Points, in no order, along strands that fork and pass close to each other.
In the rows, 128 means zero.
Points whose rows are less than 185 apart are linked; no others are. Some points are linked to none.
Pev: [ 91 140 121  86 104  94 152 111 114 147 114 141 151 114 138 125 113 124
  98 136 122 163 102 120 130 132 143 134 108 120 112 146 129 128 127 129
 114 146 173 146 143  95  91 113 137 154  95 152 112  76  92 159 169]
naf: [116  73 188 173 130 149 121 150 155 143  98 130 100 116 165 149 142  95
  95 173 155 131  92 112 128 136 137 130 119 116 115 109 144 169 138 118
  42 106 149 103 128 108 170 144 117 157 194 176 121 126 138 180 138]
Relol: [153 148 118  81 179 138 206 129 164 107 131 178 132 168  97 130 121 109
 159 155 105 165  68 108 143  80 158 201 106  96 175 144 128 151 111 100
 145 140 139 137 176 120  91 121 191 129  75 144  82 105 160 113 113]
kam: [171 110 132  96 125 116 142 139 158 121  98 200 150 151  97 163 114 123
 109 181 109 171 101 113 128 198 177 182 101 141 157 140 142 142 175 118
 126 135 148 140 120  87 150 136 162  98 114 118  67 149 145 131 133]
pakev: [137 165 138 100 180 109 197  98 123 128  99 173 136 107 145 133 111 101
 122 145 125 166  75 122 153  62 149 157 103 108 151 128 140 152 145 129
 124 134 143 142 170 112 108 107 206 118  83 177  99 107 156 137 112]
dezam: [125 101 136 104  71 103 111 172 123 140  79 180 131 113 144 150 102 128
  94 164 170 130 117 143 135 160 132  94 128 138 149 132 166 108 162 160
 116 130 145 123 114  94 182 143 130 131 155 157 102 142 155 169 171]
vut: [143  95 147 122  96 106 129 139 143  85  71 143 166 124 115 144 107 141
  71 175  83 154 110  89 167 222 121 132 119 108 120  92 147 128 219 100
 116 106 172 163 113  99 136 125 141 122 126 175 121 130 119 156 136]
Vogaf: [173 109 136 148 107 117 102 110  93 117 121  74 151 116 164 146 128 142
 147  92 156 101 145 123  92 177 129 104 107 140  94  92 140 107 138 153
  93 106 100 111  87 119 140 135 127  87 121 119 137 187 125  87 104]
Muni: [140 170 136 115 125 166 174  80 144 105  65 175 158 125 121 164 125  83
 103 112 128 142 103  75 112 186 178 117 132  93 153 148 132 209  79  92
  88 140 107 144 112 118 170 125 183 140 108 151  93 199 132 161 125]
Posin: [ 94 136 166 132 145 160 175 129 149 121 107 194 146 124  99 184 122 112
 126 140 130 150 107  75 109 183 143 158 137  95 143 147 112 196 108  94
 103 117 114 148 116 146 181 139 144 196 124 142  81 177 142 130 143]
Zamo: [155  99 119 198 149 150  85 149 145 123 185 124  92 176 126 130 191 155
 184 137 116  83 154 192 108  89  93 156 135 193 143 121 116 132 151 118
 150 124 103 105 108 176 150 154  98 127 155  57 133 152 141  79  88]
Nanek: [131 156 135 131 171 158 149 163 167 130 146 157 114 164  89 137 118 143
 164 162 129 122 113 123 139  87 113 144 133 127 186 133 123 142 108  97
 187 120 111 122 129 183 141 129 137 134 155 123 129 136 145 121 134]
zek: [ 67 131 158 119  75 180 122 115 160 136  72 148 158  85 188 155  85  87
 105  73 190 147  91  75 104 155 137  49 113 125 122 144 130 193  97 134
  89 131 118 150  86 120 163 136 178 168 158 177 134 175 145 172 170]
pas: [110  61 123 185  99 102  67 127 123 150 149  76  90 135 151  80 132 133
  95 138 122 104 120 161 139 101  74 141 143 152  96 106 137  98 171 142
  70 135 122 113 117 123  73 117 103 104 132  94 166  57 103 155 126]
dob: [167 155 119 135 122 117  56  99  98 135 164  94 150 117 136 105 105 134
 150  72 140  73 183 189 129  98  75  64 145 145 131 125 123  83 117 163
 132 130  72 102  95 151 118 131 129  83 125 106 162 192 133 110 112]
Kuri: [106 140  93  93  54  88 109 143  86 138  84 156 150  97 112 121  86 137
  88 108 142 119 134 116 137 173 129  52 141 132 151 150 165  71 122 158
 166 170 145 162 130  87 118 111 120 116  95 144 111 126 130 150 220]
Vif: [137 187 139  86 180 139 109 191 103 119 164 154 145  83  94 137  50  97
 147  97 121 137 140 131 128  80  89  81 159 132 142 133 117  98 128 139
 215 134 131 127 150 124  92 105 138 109  84 135 159 137 167 103 148]
baz: [102 156 106  64  61 174 124  87 121 134  74 156 155 113 150 173  99  94
 108  90 179 133 118 102 111 206 154  79 122 113 150 159 124 196  98 137
 112 135 104 129 106  99 172 142 160 150 120 136 102 194 138 136 144]
nasog: [ 91  79 110 161 114 126  67 196 118 142 165 115 101  90 115 107 103 150
 124 131 153 131 150 182 138  84  43  95 135 183 117 116 110  82 129 172
 132 144 115  99 121 137 134 154  59 144 126  88 151 113 153  98 135]
Benit: [ 96 148  95 105 111 144 158 105 126 126 130  97  78 163  89  91 178 156
 153 126 131 104 145 159 167 125 121 172 175 122 145 144 113 135 128 105
 187  88 130 104 171 125 149 140  60 155 163 131 142  95  97 133  93]
kar: [ 92 128 110 144 118  90 149  84  83 112 111  94 114 148  55  96 171 149
 108 117  77 113 151  92 149 157 158 189 172  86 105 146 128 105 131  94
 124 122 180 143 165 119  86 117  74 151  96 138 113  49  74 148 136]
muker: [ 85 136 123  96 137 115 159 130  98 170 127 162 128  84 167 135 112 132
 124 135 171 138 139 147 110  78 114 103 101 136 133 126 157 120 122 171
 127 155 108 140 157 128 152 133 122 141 116 129 119 119 151  92 126]
nol: [184 190  86  88 126 118 149  97 141  99 156 129 129 181 111  82 164 142
 206 114  89 114 138 195 157  97 124 163 128 126 145 141  91 123 145 104
 227 115 127 116 137 162 112 133 134 120  85  89 116 157 123 105  87]
Funap: [191 121 136 117 148 120 128 135 126 116 115 153 175 103 141 176  64 121
 118 128 128 141 106  98 111 165 126  87  83 129 138 101 151 118 155 140
 100 143 119 163 103 118 129 113 196  69 102 141 135 191 147  91 131]
daro: [ 99 148 114  91 138 176 124 129 100 139 182 117  88  98 150 119 137 114
 167  89 145 124 145 199 121 100  90 101 116 155 114 124  98 138  69 155
 170 121  90  94 141 122 143 162  78 155 140 105 157 144 120 100 116]
fur: [113 121 149 106 185 149 161 151 125 142 166 168 137 128 113 170 127  97
 155 124 129 163 121  97  84 111 163 177 100 124 118 135 108 143  92 114
 125 146 134 132 148  93 112 134 128 165  90 121 110 109 142 106 142]
zogo: [ 73  95 106 137  61 123  73 175 103 151 144 108 100  87 129 103 104 119
  87  95 165 120 131 162 119 110  71  57 152 161 116 125 123 103  90 169
 104 158 118 112 127  97 123 139  69 159 124 100 160 106 136 139 167]
gok: [ 96  57 142 166  77 150 113 114  96 159  96  81 136  82 184 113 117 126
  73  93 157 115 134  73  94 160 156  84 132 107  77  87 173  88 110 188
  27 138 123 136 117  95 154 112 112 139 149 163 160 119 126 155 148]
mami: [165 168 171 123 204 149 103 196  94  94 178 126 126 118  99 162  86  78
 156  84 104 132 129 110 106 114 115 121 163 129 121 114 102 136 121 125
 177 101 134 120 123  99  81 105 147  96 115 124 161 146 141 128 127]
biz: [121 140 122 125 138 133 105 192 163 102 166 136 108 159 140 162  93 115
 124 137 138 162 102 124 140 171  89 152 149 153 125 141  81 180 189 114
 188  97 155 117  81 121 123 117 128 127 139  72 139  95 129 124 132]
buv: [ 87 139 124 119 152 142 188  80 150 104 128 115 159 131 171 128 178 144
 149 119  97 191 126 117 126 137 146 199  84 133  71 147  79 159 144 111
 104 115 165 124 144 131 129 131 137 192  98 145 115 104  76  94  95]
Vasip: [181 139 157 159 179 137  81 175 109  95 165 107 127 159  70 134 119 114
 158  92 108 101 130 137 114 123 103 130 183 126 140 110 119 131 117  85
 149  92  95 107 108 121  81 110 127  93 120 107 165 157 139 154 135]
kopo: [ 95 154 105 103  67  65 142  89  77 130  55 139 139  92 115  98 119 135
  98 110 119 123 148  89 138 162 160  74 147 118 139 160 174  64 111 161
 154 167 159 186 166 120 123 111 128 115 106 178  77 113 107 161 183]
varag: [161 126 153 127 142 126  82 168 157 102 162 127 119 154 148 166  92  83
 134 142 117 163  81 138 125 130 114 145 107 146 115 115  90 177 163 101
 132 121 151 110  76 113  80 126 174  96 114  85 129 118 144 144 128]
misip: [142 103 141  94 107 110 158 147 124 131  78 208 143 118 112 173 112 133
 109 175 149 165 133 107 134 192 166 151 120 136 144 137 164 112 173 154
 123 120 149 145 140  71 187 150 133 130 153 171  76 147 144 136 156]
ruk: [125 123 146 140 167 157 171 126 147 109 144 110 103 170 113 135 181 148
 177 130 119 137 121 125 132 118 155 192 146 113 119 127 101 141 131 101
 158  79 150  94 137 132 134 138 105 163 185 165 140 106  83 140 114]
tezep: [102  73 128 165  62  80  61 161 119 132 141  84 113  90 181  99  71 138
  78 134 140 112 122 147 159 136  50  99 164 151  79  97 135  71 196 198
  69 115 118 138  80 122  89 117 127 107 141 107 173  94 126 145 130]
nuni: [182 161 102  96 185  97 183 128 139 117 119 180 175 112 109 137  85 137
 153 131 102 137 126 123 113 103 152 127 108 108 164 142 150 124 113 137
 153 170 106 173 167 155 142 118 179  93  76 123 103 172 164  67 114]
Rano: [ 96 127 130 125 109 109  83 135  78 167 150 110 111  79 166 100  97  93
 114 104 147 124 117 165 132  60  87  86 116 149  93 112 132  98 117 169
 119 150 144 116 137 115  61 124 126 123 110 124 144  91 138 158 160]
terel: [175 130 128 134 128 113 113  91  75 137 139  87 146 111 144  94 153 144
 157  80 139  83 180 147  90 116 146  79 127 115 102 111 143  75  75 151
 106 139  76 119 137 141 122 128 121 106 110 126 145 187 142 122 121]
desa: [ 69 126 128 123 115 142 145 131  90 107 125 116  96 146  60 134 159 108
 115 104 122 129 119 109 159 122 135 170 184  80 123 128 117 135 114 106
 135 119 195 110 157  92 100 142  76 189 117 157 119  53 101 162 149]
Fusad: [178 112 132 163 162 121 115 144 112 136 165  92 145 140 114 116 187 175
 170 107 117  93 201 135  77 119 160 114 119 141 105 108 135  68  75 129
 123 149  86 144 144 168 147 126 107 123 128 103 141 172 144  95 114]
fizam: [104 116 110 123 115 111 131 137 165 128 156  98 155 119 166 107  78 165
 108 149 105 157 126 106 135 121  86 114  82 145 101 120 116 100 152 133
 148 144 133 167 106 149  89 105 124 121 107 104 171  85 106  98 135]
ruvif: [105  49 153 181 113 167 133 112 144 172 115  91 144 108 179 138 151 132
  81 139 148 135 133  68  90 186 191 131  84 111  74 105 145 133 116 150
  17 134 129 126 122 117 177 126 112 145 174 135 148 101 114 116 117]
rif: [ 89 152 119 106 159 146 135 122 101 148 158 136  94 131 136  96 145 124
 138 130 154 115 154 173 132  28  96 111 117 139 147 116 141 116  67 145
 169 160 106 119 168 146 132 145  92 142 134 121 139 108 134 110 119]
Vigan: [107  89 134 173 138 143  90 209 149 124 169 124  93 141 124 141 123 163
 141 144 143 120 141 157 130 116  50 122 139 182 136 112 120 116 159 140
 151 118 122 109 116 153 166 151  72 149 163  77 143 117 160  74 115]
zivi: [ 89 183 110  49 106 148 178  63 136 115  91 152 120 146 103 132 164  84
 123 126 127 163 121 126 124 150 182 170 144  90 151 195 103 179  56 120
 132 140 120 120 156 111 132 135 138 176  82 131  67 131 118 156 113]
bube: [120 160 106 123 164 133 142 121  89 122 188 112 114 129 161  93 145 139
 179 100  96 139 125 147 141  80  88 164 109 174  91 118 113 105 176 117
 207 130 175 149 162 132  74 116 114 124  72 108 158  72  93  64 113]
Pufe: [117 172  94  68 148 107 221  70 142 103 104 150 183 110 137 129 121 142
 148 107  91 186 130 106 135 152 157 192 100 115 103 175  82 155 145 124
 150 126 141 157 166 124 131 114 157 173  59 148  98 138 110  80  98]
komub: [ 98 111 152 135  85 147 107 122 119 158 100 117 137  82 185 134 107 101
  96 109 175 128 117  95  92 117 129  57 112 126 110 104 157 143  99 144
  68 145 115 126 105 111 141 132 147 149 138 143 138 126 145 163 149]
zatur: [161 119 143 166 165 115  80 181 151 121 144 121 141 136  72 114 124 195
 131 165 115  89 175 126 152  86  82 128 151 141 151  98 169  84 171 107
 144 136 117 145 134 178 148 129 116  81 151 114 142 126 167  94 112]
kino: [ 93 111 127  92 117 138 138  95 151 170 111 159 107 121 182 135 144  76
 122 154 184 170  85 163 125  88 160 154  85 153 128 164 126 169 101 142
  72 131 137  94 150  89 139 147 161 154 164 148 110 100 126 174 144]
kibu: [118 117 122 102 118 108 103 173 150 133 143 136 170  74 140 131  44 149
 108 129 135 151 144 105 125 119  92  65 101 146 126 118 134  63 150 162
 157 154 121 146 103 144 104 113 136 104 108 134 159 139 146 105 173]
Ruge: [104 134 187 153 161 157 146 139 186 118 124 146 114 121 190 183 101  81
 121 145 153 176  82  77 134 171 137 146 110 125 100 146  76 211 136 104
  82  79 132 131  85 131 138 109 182 155 193 151 159 129 110 156 136]
Vasap: [144 123 118 163 167 126 116 146 122 122 158 103 117 158  53 107 187 171
 154 109 126  61 194 137 105 103 119 118 178 128 154 124 130 110  59  79
 144 140  62 138 145 183 138 119  78 134 141 103 156 163 144 130 123]
tilog: [146  72 168 182 155 154 152  96 133 139 101 122 149 114 140 166 164 133
  81 151 127 121 140  49 103 209 204 125  89  91 108  90 165 146 114 109
  25 136 124 155 121 120 182 125 139 136 157 155 127 147 134 118 122]
gud: [181 130 102 120 104 101 138  92 130 104  69 125 173 141 128 141 106 145
  99 137 116 115 124  98 122 171 147  85  97 103 160 118 164 121 114 124
  99 154 111 160 110 133 126 119 168  75  87 137 115 183 133 110 116]
Lunur: [ 93 101 151 153  57 146 122  94 138 126  42 108 154 107 182 142 138 106
  50 129 133 143 120  81 143 204 144 102 134 113  93 124 134 151 149 127
  25 107 155 127  95  79 148 119 138 149 154 195 149 144  91 191 140]
kuper: [216 158 153 150 191 144 182 142 152 106 128 161 135 162 111 141 148 126
 145 156  77 130  72 114 135 120 167 186 133 109 162 108 152 162 136 100
 129 135 135 143 135 126 121 110 203  79  82 120  99 139 172 100  80]
zoliz: [148 163 134 152 128 163  48 127 148 139 167 132 110 135 138 164  85  69
 131 106 155  93 120 155 131 105  76  68 134 132 154 137  99 187 104 128
 129 118  76  95  64 167 118 144 161  99 158  72 156 187 152 145 119]
kila: [119  53 153 152  69 110  98 167 156 143  89 127 111 118 139 112 140 125
  69 185 139 110 116 130 140 149 134 105 143 126 138 103 184  92 146 136
  65 134 146 128 131  99 163 148  91 146 186 177 113 110 144 199 155]
luf: [116 166 114  89 152 170  80 158 107 139 196 132  93 111 124 124  99  97
 174  87 135 125 147 218 155  66  76  86 132 158 154 142  77 134  97 163
 225 108  84  81 124 132 134 147 105 128 151 107 147 149 150 104 130]
kop: [145 149 106 129 117  83 115 110 113 103 122  98 136 149  86  83 121 162
 148 133  78 117 119 130 152 125  99 149 137 131 134 122 122 102 172  93
 172 115 153 131 133 140  69 119 119  95  79 111 125  94 111 132 127]
Sizat: [100 141 120 119 131 113 174 104 109  96 109 124 101 135  77 134 189 160
 138 133 129 111 199 112 109 135 178 145 174  80 133 138 132 114  67 112
 154 125 111 146 164 142 180 160  68 178 143 132  87 135 134 132 100]
tinu: [105 109 140 151 151 152 158 143 113 120 135 119  93 132 103 131 180 144
 162 124 133 115 152 128  96 120 161 141 143 112 119 122 110 121  72 123
 129 106 116 108 150 149 175 163  66 193 184 149 115 145 112 132 121]
Guvar: [ 58 149 127 111 123 163 137 160 133 131 141 128 100 146  95 150 123  99
  94  95 158 129 109 123 146 121 111 112 188 106 156 150 112 170  78 100
 162 137 139 116 126  92 113 123  85 169 150 128 155  71 108 164 167]
Bet: [135  88 135 157 106 123  99 127 189 140 124 122 117 144 173 122 120 141
 140 190 146 120 118 164 146  93  86 117 102 146 148 116 115 125 167 139
 114 103 112  88  78 189 149 159 123 135 175 133 118 164 137 145 110]
Nifog: [130 172  86  49  82 134 127  58 123 157 111 153 153 116 173 138  89  85
 127 104 165 136 112 162 119 150 143 102  86 124 152 171 116 172 103 161
 134 140 100 118 117 108 129 141 164 110  99  95 101 163 133 113 123]
litim: [ 63 116 142 107 139 130 165 105 118 152 122 134 111 115 156 117 146 112
 112 146 149 170 101 121 139  75 150 151  97 112 107 135 130 124 100 139
 100 142 172 122 173 101 108 131 124 175 138 178 131  53 101 164 153]
Voli: [ 90 118 158 104 127 132 145 139 169 136 108 157 164  89 179 169  71 100
 101 130 153 193  88  85 136 162 142 124  93 135  82 145  94 168 158 134
  72 106 149 139  98  92 136 119 176 154 156 164 154 123 110 158 158]
difo: [114 113 147 173 113 167  59 150 192 155 148 131 109 126 151 138 103 104
 145 149 174 110 118 140 119  82  84  73 113 146 153 122 121 149 102 130
 105 126  85  88  71 192 150 151 142 138 185 104 148 176 156 156 144]
Meb: [113  15 131 192 109 144 104 167 145 132 147  69  82 124 119  85 151 172
 118 131 111 123 138 133  92 128 142 152 132 142  82 104 128  72 138 157
  67 123 119 103 145 120 146 140  57 151 189 136 146  90 102 132 115]
Duzo: [107 142 139 121 176 116 159 142  85 148 164 135 108 109 146 131 131 119
 160 116 101 157 105 122 134 110 142 190 113 157  87 125 132  98 209 140
 177 131 210 142 181 105  75 105 138 119 103 145 127  31 114  90 136]
tono: [171  99 141 147 131 109 161  94 157 103  85 111 170 122 135 154 152 175
 110 156 100 121 135  76 113 189 179 114  86 110 115  98 152 127 135 101
  66 125 119 166 110 145 147 121 163 113 116 157 110 169 133 101  97]
mav: [102 130 170 149 164 167 164 123 160 127 145 103 105 135 171 154 153 109
 149 111 135 164  94 110 129 146 153 175 122 125  78 140  65 182 120 117
  93  76 156  92  98 126 134 125 134 163 195 154 171 111  73 137 111]
Nari: [108 149 115 105  73  89  76 121  48 161 110 135 134  53 144 105  83  98
 122  80 140 108 128 154 129 132 115  45 135 155 118 138 153  61 129 187
 139 156 144 137 134 112  77 123 127 108  97 152 112 136 128 157 189]
pemig: [125  90 133 148 146 122  91 171 125 139 149 111  83 162  92  95 150 136
 148 171 142 106 130 170 160  38  96 152 127 140 150 105 153  67 141 135
 146 117 156  96 163 122 106 145 103 114 174 147 126  61 138 150 141]
gaz: [ 74  99 165 171 115 177 143  80 160 135  72 112 129 107 173 136 171  84
  84 118 151 141 117  81 124 149 183 119 129 102 109 137 115 178  88 116
  25 112 153 107 114 109 169 141 135 189 179 197 137 131 102 192 136]
pom: [135 111  70 108  54 124  73 136 128 130 107 130 125 141 106 139 102 127
  85 123 161 104 136 165 143 205  95  76 152 136 171 152 105 152 153 144
 164 120  89  79  73 121 141 129  87 104 130  91 124 181 132 139 155]
pini: [206 135 155 178 200 143 137 144 151  99 185  87 146 185 143 133 184 156
 187  89  80 109 118 118 104 128 137 154 132 137 106  95 106 156 127  58
 137 127 122 146 107 171  95  92 167 120 118  89 171 136 117  97  95]
fot: [133 195  97 112  94  57 145  68  78 115  69 122 139 106 104  69 109 145
 133 132 103 104 127 110 161 109 126  87 144 112 152 141 165  80 128 136
 181 153 148 181 180 170 103 121 145  99  85 161  85 121 135 148 143]
susog: [166 165  85 105 111  85 145  71 119 104 127 107 120 170  96  86 168 140
 168 143  76 122 130 150 138 136 155 181 129 118 136 156 112 101 126 104
 189 122 157 132 154 150  79 128 131 101  60 105  85 126 109 129  99]
zed: [125 152  96 121  83 165  88 114 154 139 138 130 112 150 110 147 124 104
 113 125 151  88 123 161 125 164  86  68 155 125 189 138 106 205 103 112
 155 130  62  95  76 185 142 130 113 135 123  79 133 201 139 144 129]
ramu: [137 164 118  98 143 158 157  89 148 150 135 145 142 130 186 151 121 102
 153 117 151 158  91 146 114 142 140 155  92 138 118 166  93 202 119 125
 112 107 110 113 107 118 134 124 169 113 127  98 131 159 108  96 102]
kos: [155  97 130 159 135  91 115 123 127 142 122 130 138 126 144 118 129 189
 131 175 132 105 165 143 145 100 127 131 115 141 140  93 185  70 178 158
 119 138 130 140 126 145 158 140 122  72 150 114 108 118 152  78 105]
guzo: [164 168  96 117 127  93 173 132 118 101  93 148 125 131  60 113 132 186
 146 154  96 128 154  89 140 135 157 167 150  96 141 127 156  99 158 114
 182 123 162 180 181 141 156 126 126  94  79 116  76 126 168  76 102]
lani: [111  94 160 137  98 102 137 105 139 107  63 119 174  98 148 144 143 136
  62 171  94 155 127  76 173 215 156 140 103 104  82 109 127 118 189 121
  38 112 180 152 113  80 151 120 146 145 130 193 110 128 104 149 126]
gike: [100  91 107 174 105 136  84 108 139 148 169  93  90 155 161  82 140 126
 108 142 144  99 138 171 148  37  62 118 117 141 118 110 140 111 109 136
 103 153  99 105 106 149  89 136  97 115 140  87 174  90 108 144 114]
Rerid: [118 157  90 105  87  87 129  97 123 121  94 121 139 127 118  84 124 167
 120 130 140 109 175 135 133  86 123  69 140 120 169 143 166  75  96 144
 170 168  98 145 142 173 141 135 113 105 112 138 105 150 145 130 136]
gugu: [147 158 122 110 139 112 172 124  87 114 113 144 105 133  80 133 166 153
 154 151 125 117 168 135 114 142 173 177 168 112 148 132 157 116 114 136
 175 113 128 140 165 120 178 141  91 128 119 118  63 147 161 100  87]
sak: [125 104 119 152 105  91 103 112  99 121 117  78 118 141  90  97 143 134
 100 126  95 106 123 124 133 158 106 158 155 134 111 124 137 119 163  98
 105 110 139 127 126 103  65 109 109 114 104 121 138  79  92 161 135]
sir: [170 119 147 166 143  93  33 143 106 112 173  96 141 121 134 126  85 119
 129 104 118 107 154 149 128 105  64 101 149 156 111 115 135  91 173 152
 110 134  99 122  93 131  83 113 145  60 119  80 179 133 141 117 119]
dono: [ 59 105 154 128 158 161 183  76 154 130 119 126 131 116 169 125 167 111
 120 124 150 169 123  85 127  93 184 162  95  96 103 138 106 154  80 117
  59 130 138 125 148 130 146 141 126 213 149 192 133  97  99 161 142]
Dife: [200 170 125 127 191 121 184 164 127 100 124 166 152 140  63 124 123 152
 143 145  75 119 118  93 119  98 157 159 155  89 157 111 166 135 121 111
 153 157 129 187 172 138 139 115 162  83  80 121 108 136 181  74  96]
futu: [100 166 105  93 129 129 175  83 125 124 144 109 131 128 175  91 150 138
 156 121 100 161 122 154 146 105 109 164  82 143  80 132  92 139 143 120
 169 107 150 127 147 139  87 121 134 148  99 133 139  98  66 109 105]
Pebir: [179 153 124 142 193 126 126 150 173 134 164 162 176 134 125 142  82 147
 134 140 111 114 134 120 116  81 109 105  98 127 167 136 143 122 108 132
 137 178  96 160 116 179 133 119 167  84 117  95 146 159 147  58 124]
mozaz: [213 134 147 151 179 114 123 152 146  84 170 105 143 185  62 118 170 155
 191 115  89  83 139 142 125 105 129 160 159 124 145 104 107 115 129  67
 162 109 110 118 119 169  85 107 155 102 122 113 155 157 141 143 113]
mafe: [ 63 155 119  83 102 166 168  79 174 123  87 146 108 147 128 141 171 108
 113 134 142 138 124 132 126 147 158 133 150 101 173 189 113 199  76  99
 132 133 108 111 135 157 171 142 118 195 161 144  83 153 109 172 118]
lem: [140  77 153 153 159 145  93 172 115 121 180 103 106 140 131 148 165 119
 139 110 103 151 113 137  75 146 161 182 129 168  97 104 126 139 161 124
 112 144 176 113 133  84 102 127 107 132 120  91 117  68 120  94 129]
nodop: [161 158 116 127 144 147 129 132 128 118 170 139  95 181  96  99 197 149
 207 135 113  84 164 208 147  75 104 161 144 148 154 118 112 118 128 116
 207 102 107  93 142 168 158 157 112 133 139  94 111 151 154  94  75]
Pesov: [159  82 149 138 152 146  80 148 148 149 169 113 116 126 169 148 141  94
 164 123 125 163 103 151  90 104 155 158  63 181  92 113 104 142 136 139
  96 126 158  98 106  95  95 150 153 108 128  93 119  99 127 107 125]
Zor: [207 154 133 143 199 129 202 116 149 128 171 128 140 195 140 121 202 153
 188 118  92 105 131 139 105 112 188 172 117 117 128 131 122 136  85  95
 153 146 108 158 148 165 137 106 162 120 136  96 139 140 118  93  88]
zofa: [122 103 107 134 116 129 137 129 131 181 141 143 135 127 185 148 116 167
 129 150 178 115 152 148 122 129 122 125  85 152 136 132 157 102 130 185
 107 141  98 128 111 144 179 149 112 106 164 104 127 146 139  50 108]
Bov: [133 102 117 171 152 113  79 115 102 136 175 100  90 178  98  76 163 155
 150 139 114  92 143 170 161  49  94 182 139 150 135 110 155  82 165 121
 151 135 148 126 166 140  87 130  99  86 135 100 147  52 127 105 120]
Tove: [107  91 146 140 100 104 102 160 116 129  97 112  88 136 104  96 139 118
 112 156 139 112 108 139 159  91 116 136 162 119 140 109 162  82 152 129
 126 107 172 104 160 105 120 137  95 144 170 181 113  71 126 200 155]
Ganu: [157 172 103 102 150 112  86 161 131 132 146 165 180  88 128 141  28 119
 112 107 144 130 146 135 154  81  76  47 123 125 165 149 128  97 152 180
 188 167 111 134 113 150 116 110 159  78 107 124 158 169 163 105 155]
gon: [133 106  90 142  93 101 136  72 104 141 109  85 102 150 122 121 197 149
 102 132 140  68 182 150  97 150 137 121 144 117 145 130 156 139 109 115
  89 138  75 125 130 167 148 131  87 104 125 100 118 151 127 123  76]
Zitu: [ 83 170 137 112 161 148 153 173 123 119 159 139 114 134 124 172  98  95
 108 106 138 155 108  98 148 159 114 155 179 114 119 147  85 177 141 112
 174 105 162 127 114  82 114 106 116 158 146 109 172  64  99 129 136]
seb: [105 143  72  94  62 120 118 136 111 138  88 150 120 139  75 120 119 145
  94 139 142 134 140 151 157 208 118 121 178 127 158 169 111 129 163 130
 190 115 139  99 130  95 163 133  63 139 121 114 102 124 126 134 162]
gizi: [106 175 103  81 108 107 180  84 107 116  74 157 160 122 110 133 129  99
 100 133  94 176 111 109 145 173 162 169 122 100 112 177 109 142 117 120
 121 141 171 145 158  89 104 114 152 138  66 145  71 109  96 146 140]
mizaf: [181 154 168 159 178 173 112 146 108 137 188 110 115 155 102 142 157 101
 189  79 125  72 125 141  98 138 150 119 154 118 122 123 103 157  51  83
 137  99  81 106 107 158 121 115 141 135 164 105 166 187 126 142 131]
zovi: [155 154 137 149 179 127 105 169 134 143 139 148 155 137  81 123 104 152
 100 137 132  87 156 115 138  68  97  92 149 119 173 119 190 109 101 117
 132 184 103 147 134 162 128 107 143  73 132 114 160 121 151 110 140]
telo: [147 104 141 161  81  97  56 142 129 120 146  82 126 101 202 135  69 104
  99 128 151 127 126 123 145 148  79  84 117 141  82  93 122 107 183 183
  78 103 118 120  52 128 104 121 164  80 136  92 170 139 147 133 113]
dup: [123 117 101 154 109  99 132  87 115 130 137  76 101 145 121  39 166 186
 173 150  98 106 143 136 166  93 104 178 125 156 105 118 135  55 183 119
 163 110 155 143 166 166  99 130  99 111 127 126 136  67  93 122 113]
vadon: [188 146 138 139 178 150 174  79 137 150 152 131 141 152 162 142 181 121
 183 115 127 142 113 134  86 138 203 165  89 130 113 139 109 163  90 118
 112 112 107 116 130 129 144 122 178 116 127 108 124 159 122  94  94]
dise: [ 72 169  89  72  73 131 134  99 102 142  87 119 101 114 113  95 141 120
 117 126 136 126 130 167 158 167 119 136 173 133 139 165 110 145 143 154
 162 107 142  99 155 102 146 139  68 162 145 140 107 115  88 148 125]
teras: [167 126 126 100 113 140 124 152 153 107 102 171 133 162  68 152 115  99
 113 170  93 151 101 117 122 163 143 145 125 113 163 120 120 156 127  84
 128 129 137 120 103 112 107 133 139 115  77 115  76 159 145 172 136]
Sirut: [140 129 153 104 148 123 140 153 125 141 128 174 156  80 165 185  54  90
 105 112 140 168 110  86 110 147 153  99  96 135 110 132 135 129 154 139
 124 129 132 159 114  78 114 108 181 109 134 161 155 130 135 145 162]
Mato: [110  36 125 192 118 138 123 145 128 129 145  85  64 144  75  97 182 163
 130 115 125  83 165 142  87 127 143 148 157 135 122 124 113 112  91 132
  93 108  89 102 149 143 153 133  37 163 192 133 145 120 103 147 115]
notaf: [143 136 129 115 111  94 158 153 108 106  80 177 183 100  88 150  77 140
  61 147  80 152 102  78 157 194 119 113 127  95 124 101 175 123 193 110
 128 150 183 212 143  89 126 105 172 107  75 163 114 118 136 123 146]
gapub: [111 154 135  99 110 143 131 121 148 113 116 109 137 119 140 116 104 141
 140 108 143 139 128 131 126 129 119  88 138 116 133 124 105 151 111 129
 168  96 100 104 101 142 143 127 120 143 154 155 140 165 112 158 141]

A fork is a point with three links. Follow the links from the first point to the second and name the forks in between, in order.
buv, Guvar: gizi, litim, gaz, kila, kop, sak
Posin, Pebir: baz, ruk, tinu, Dife
tilog, Ganu: baz, Vasip
kar, Pev: sak, kop, kila, gaz, litim

A fork is a point with three links, a tip a point with one. Leave the first point through the second and follow the links. Name the first fork or tip that comes.
Bet, difo: ruk
nodop, Zamo: Rerid
Rano, zogo: kop
Sirut, Funap: baz
lem, Pesov: sak
nuni, Pebir: luf
luf, daro: Dife

Follow the links from the first point to the second, and from the first to the third. Name the last point that the two ways share.
fizam, ruk, Posin: baz
Tove, Vasap, Rerid: kop
zovi, vadon, seb: ruk
desa, notaf, Rano: kop
Lunur, varag, telo: sak
pakev, tono, difo: ruk
nol, varag, terel: sak
